Points on a hilly landscape, in no order, each with its height.
From any point a ball rolls to the lowest of the 3 points nearest to it. It stops when none of these is lower. Distance is the straight distance between rows; heights are no part of it.
Gazav height 5.75: [129 117 119 117 161  15 166  92 100 169 211 122 149 160 167 165 162 136
 124 125 100 145 151 129]
ded height 1.01: [148 114 131 151 158 108 112 117  80 126 146 139 107 144 145 138 169 136
 110 132 105 152 154  98]
lagu height 5.98: [103 142 145 108 115 155 122 123 139  96 113 142 127 103 130 112 126 140
 148 158 125 136 114 150]
robog height 1.96: [202 100 109 128 163 163 137 117 119 156 128 107 115  95 130 147 129 146
 136 106 107 154 159  95]
depu height 4.34: [ 87 147 157 118 114 132 131 132 139 109 124 145 131 120 117 126 131 126
 144 144 149 136 106 170]
mude height 1.59: [136 133 129 154 156  79 105 133  95 121 160 153 112 164 153 132 159 133
 118 149 117 129 164 100]
zeka height 4.32: [142 131 150 104  87 163 117 125 142 106  81 138 146 105 116 106  92 141
 148 108 110 114 107 151]
kevu height 3.75: [155 113 130 108 106 183 104 121 139 100  91 127 135  79 132 125  99 150
 140 111 118 100 134 110]
sas height 3.64: [ 59 171 146 158  94 117 139 164 147 105 159 131 149 172 116  90 107 103
 120 127 175  95  81 180]
Tofad height 5.31: [127 130 123 103 102 164 111 116 144  86 103 124 123  89 133 113 108 151
 123 137 131 136 127 139]
Mugoz height 4.81: [223  85  92 102 178 105 145 138 106 145 107 124 125  82 100 186 142 155
 134 108  81 148 180 107]
tok height 5.06: [227  81  95 111 179 142 151 146  91 159 109 104 137  84 113 172 130 152
 134 109  97 145 193 111]
muran height 4.92: [114 134 112 124 129 150 111 107 115 145 137 139  94 120 145 124 151 143
 125 158 111 146 141 112]
Duki height 5.45: [ 44 131 157 136 106  98 130 111 150 151 160 117 145 152 120 110 152 101
 118 132 149  91  74 187]
fid height 7.48: [120 134 136 129 155  45 163 110  94 151 198 121 124 180 168 152 162 126
 117 155 124 127 128 120]
Bal height 2.95: [ 78 169 166 138  79 125 129 154 146 112 133 129 136 150 124 105 120 119
 142 132 164 132  89 178]
Moru height 4.22: [134 124  99 133 175  24 151 125 100 146 174 149 132 157 170 162 175 136
 119 153 111 145 177 122]
zurip height 4.09: [174  98 119 125 152 158 126 111 126 148 122 123 112  95 134 127 154 149
 118 143 119 151 134  81]
pusa height 5.13: [101 141 114 134 135 130 108 101 123 129 139 135 105 135 134 121 158 119
 115 149 132 130 146 117]
Kofom height 4.14: [187 101 120 135 161 181 142 151 115 143 100  93 120  86 142 131 101 140
 129 126 152 122 194  86]
gige height 3.85: [166 102 109 114 123 175 112 120 129  96  83 108 124  66 120 132  90 142
 121 120 134  93 160  91]
rik height 4.25: [140 107 145 113  69 171 126 133 157 135  80 137 154 108  96 106  91 130
 147  97 121 109 120 150]
liv height 3.01: [ 87 164 140 144  76 179 108 133 164 126 110 135 144 150  70 107  84 115
 126  98 149 165  80 151]
lok height 5.24: [ 93 150 157 127  93 156 111 135 133  92 109 125 145 139 116 107 105 116
 130 123 147 141  90 164]
zad height 2.50: [ 63 170 159 167  80 137 111 151 142 109 136 142 134 157 104 111 106  91
 132 108 159 124  79 162]
Ruvuk height 5.51: [219  76  92  88 184 136 144 140  88 153 107 100 140  89  82 187 132 138
 151 101  93 157 213 109]
Fole height 2.78: [ 74 171 152 156  85 138 116 158 133  94 127 133 126 156  91 109 107  96
 134 107 158 131  83 175]
namo height 4.85: [143 112 137 118  82 192 136 145 177 152  87 132 139 104  94 112  51 111
 142  88 155 129 117 150]
mirot height 2.10: [ 63 170 127 139  93 181  96 140 175 120 110 126 140 175  93  97  68 114
 120 100 168 149  61 146]
Miga height 4.45: [140 114 147 121  71 191 136 148 166 153  79 133 143 117  94  99  64 115
 129  91 145 139 102 148]
Kago height 4.99: [113 134 108 144 112 218 127 180 192 114  52 116 133 149 130  98  19  98
 122  76 171 120  84 131]
lod height 4.07: [172 146  79 116 181  57 148 130  88 149 130 142 116 125 159 174 171 148
 135 146  81 177 167 115]
zabes height 4.78: [106 139 153 130  92 160 120 131 132 102  89 150 148 122 115  94 119 136
 146 132 121 139  98 160]
darub height 1.36: [135 129 119 143 154 112 105 103 101 133 147 139  99 157 137 135 162 127
 126 141 109 138 145  91]
Samol height 7.12: [ 95 144 125 103 115 160 118 110 137 108 109 146 121 100 149 116 148 128
 150 156 134 129 124 149]
doz height 4.91: [138 129  86 112 174   4 158  90  90 182 174 148 147 145 147 192 166 143
 113 151  95 134 173 120]
Ramo height 1.21: [210 102 128 139 166 132 136 125 116 148 123 106 119 106 108 157 146 143
 131 123 103 144 147  88]
fekud height 4.39: [130 137 160 117  76 159 114 136 137 107  87 139 142 125  94 103  95 145
 140 104 119 132  89 160]
tuka height 2.97: [ 70 136 123 121 117 128 116 100 132 126 151 137 114 128 131 122 157 126
 128 146 146 116 137 150]
pako height 1.48: [214 123 108 122 177  79 141 134 103 134 120 128 124 101 142 174 164 153
 130 115  73 173 159 105]
vob height 3.43: [151 125 102 119 180  55 154 122 108 146 142 147 121 140 169 164 172 130
 121 139 103 167 175 120]
biruv height 1.85: [ 44 164 142 162  97 150 113 141 161 104 150 123 128 192 111 101 108  77
 127  92 156 115  67 160]
Korok height 4.43: [228  80 108 114 175 131 155 138 106 157 115 105 137 102 101 168 142 148
 120 108 100 151 183 104]
nozi height 6.08: [ 42 167 154 177 106 123 128 155 164 131 172 118 123 183 149  90 108 101
 107 122 147  71  41 159]
Kega height 1.11: [ 59 178 146 151 105 187 102 142 166 114 140 111 121 187 105 104  90  91
 117  92 165 126  70 152]
zeram height 3.72: [120 141 115 126  90 212 118 159 193 142  81 128 138 146 113  95  43 118
 119  94 169 135  69 143]
gifi height 4.27: [ 72 138 123 110 114 140 115 101 133 116 132 146 113 122 144 117 153 120
 137 152 132 125 140 128]
rinip height 0.41: [201  92 124 135 157 138 129 113 105 144 136 124 113 135 133 158 154 136
 128 124  92 160 140  94]
tuziz height 3.73: [171 108 127 105 107 185 124 141 134 101  76 126 133  77 128 120  96 124
 136 115 118  94 145 122]
rud height 2.55: [ 66 119 131 118 116  84 115  94 128 118 164 129 135 131 127 128 151  90
 117 152 129  79 110 135]
zab height 1.17: [170 112 125 101 131 171 126 138 132 117  98 107 118  79 154 130 116 149
 125 132 135 116 143  83]
tev height 2.51: [184 106 110 106 138 181 119 131 132 125 108 106 119  86 150 124 100 146
 130 144 138 113 168  91]
zodak height 1.71: [177 124 132 151 156 107 126 122  89 122 145 143 110 140 128 152 164 140
 126 135  96 168 152  98]
Legu height 2.53: [ 74 136 121 112 126  86 111  96 134 125 159 139 117 140 123 124 158 114
 132 142 138  98 144 130]
pom height 3.27: [ 69 159 167 137  99 111 128 152 137 108 129 137 136 134 116 113 130 120
 134 126 159 112  96 193]
Zizuv height 3.48: [189 104 121 135 140 183 150 123 116 125 103  95 125  77 136 132 114 141
 124 122 142 117 169  94]
Gotuk height 2.96: [214  96 121 134 157 181 154 133 129 160 112  98 119  89 123 153 119 144
 121 124 132 136 175 101]
Bazuf height 5.14: [ 64 139 154 117 107 107 126 127 148 129 143 128 146 134 131 112 155 101
 129 140 154  89 110 184]
Munug height 2.26: [ 82 140 135 128 129  72 123 120 117 130 176 122 105 168 146 123 148 110
 104 179 130  75 104  89]
Zapad height 3.16: [108 121 130 137 147  61 146 115  87 129 186 133 119 179 159 123 156 126
 118 146 133 106 148  90]
Sefib height 4.01: [169 133  90 113 179  39 168 130  90 153 137 157 129 125 154 177 179 147
 136 143  84 179 182 113]
Tanup height 2.98: [ 45 116 153 107 112  85 114  96 146 128 175 119 143 141 117 110 156  99
 130 157 145  72  92 156]
mim height 2.56: [173 119 111 148 155  84 133 133  74 127 141 152 116 145 145 153 160 157
 127 148  86 178 161 122]
Zun height 2.06: [121 118 135 130 157  76 134 123  94 117 170 127 112 166 158 126 157 123
 111 149 142 108 141 104]
vope height 4.12: [138 126 108 116 121 155 105 106 137 137 124 125 102  73 151 112 138 152
 132 142 133 137 134  89]
Lerep height 4.50: [133 133 138 131  80 182 113 136 151 138  94 133 165 138  85  97  72 138
 135  94 146 139  88 152]
gefo height 6.04: [ 56 150 156 155  90  93 138 150 150 148 160 119 150 144 134  94 130 113
 128 112 163  81  67 191]
gobil height 3.33: [210  94 118 136 190 164 150 143 126 154  98 107 134  96 114 143 126 142
 133 110 110 142 182  92]
zitum height 4.57: [136 124 143 111 115 160 120 123 162 100  85 131 140  78 120 112 111 144
 121 130 118 127 108 136]
Nosa height 3.32: [ 80 164 144 155  96 152 109 137 133 108 114 140 140 169  79  98  85 120
 130 106 139 146  80 160]
gise height 5.01: [ 48 170 161 163 101 117 141 174 162 112 166 116 141 171 124  99 101  96
 119 125 155  91  48 173]
nel height 5.15: [145 127 116 149 172  52 156 128  89 133 163 147 124 156 176 149 164 148
 132 135 118 147 175 125]
biga height 2.28: [103 120 129 129 149  91 117 107 100 131 154 135 117 166 147 129 163  95
 116 154 120 100 150  95]
rado height 2.93: [105 148 123 131  78 188 117 136 184 134 112 122 140 151  92  97  49 128
 131 102 165 152  60 138]
dur height 2.20: [186 118 111 142 178  78 144 132  89 122 128 128 114 131 139 156 166 138
 123 139  93 178 142 113]
dok height 3.00: [158 118 114 122 121 155 127 119 152 135 102 120 112  90 148 123 128 153
 128 148 133 123 147  85]
bep height 2.52: [ 59 129 128 119 138  72 127 104 133 119 173 126 134 162 145 119 171  96
 122 156 130  71 106 105]
Fen height 1.07: [210 102 118 132 164 112 127 133 104 130 125 122 117 101 114 172 162 159
 126 129  75 162 150  98]
gofo height 2.92: [159 113 102 103 120 179 130 129 134 103  91 118 145  67 143 134  96 140
 137 122 134 108 149 105]
miv height 2.38: [ 78 126 137 114 125  84 115 106 116 129 168 127 128 157 131 136 156 110
 113 149 129  86 132 115]
pago height 2.83: [174 120 106 131 174  57 155 134  83 126 133 134 112 140 165 161 162 144
 139 139 100 170 159 128]
Reka height 4.33: [ 57 149 167 134 116  94 144 137 158 128 154 129 153 139 128 104 131 115
 131 152 162  93  87 188]
kosi height 5.11: [105 133 124 130 125 135  99 102 126 133 144 140  89 127 139 120 160 132
 123 150 124 133 144  97]
Mumi height 4.13: [157 101 131 123  91 186 130 136 139 126  69 129 144  85  95 126  85 120
 143  94 123 105 142 142]

Where does a ball stop that starts at each point below?
Gazav => ded
Samol => miv
zabes => gofo
doz => ded
nel => ded

Call two points neighbours if one is among the 3 nearest of the other. Go from one point of each pair to the other, from neighbour to neighbour, staying as low as possible. Name the highest point that can't be avoided.
rinip, zab => Zizuv
Kega, Munug => Miga
rinip, Munug => biga
ded, rinip => zodak
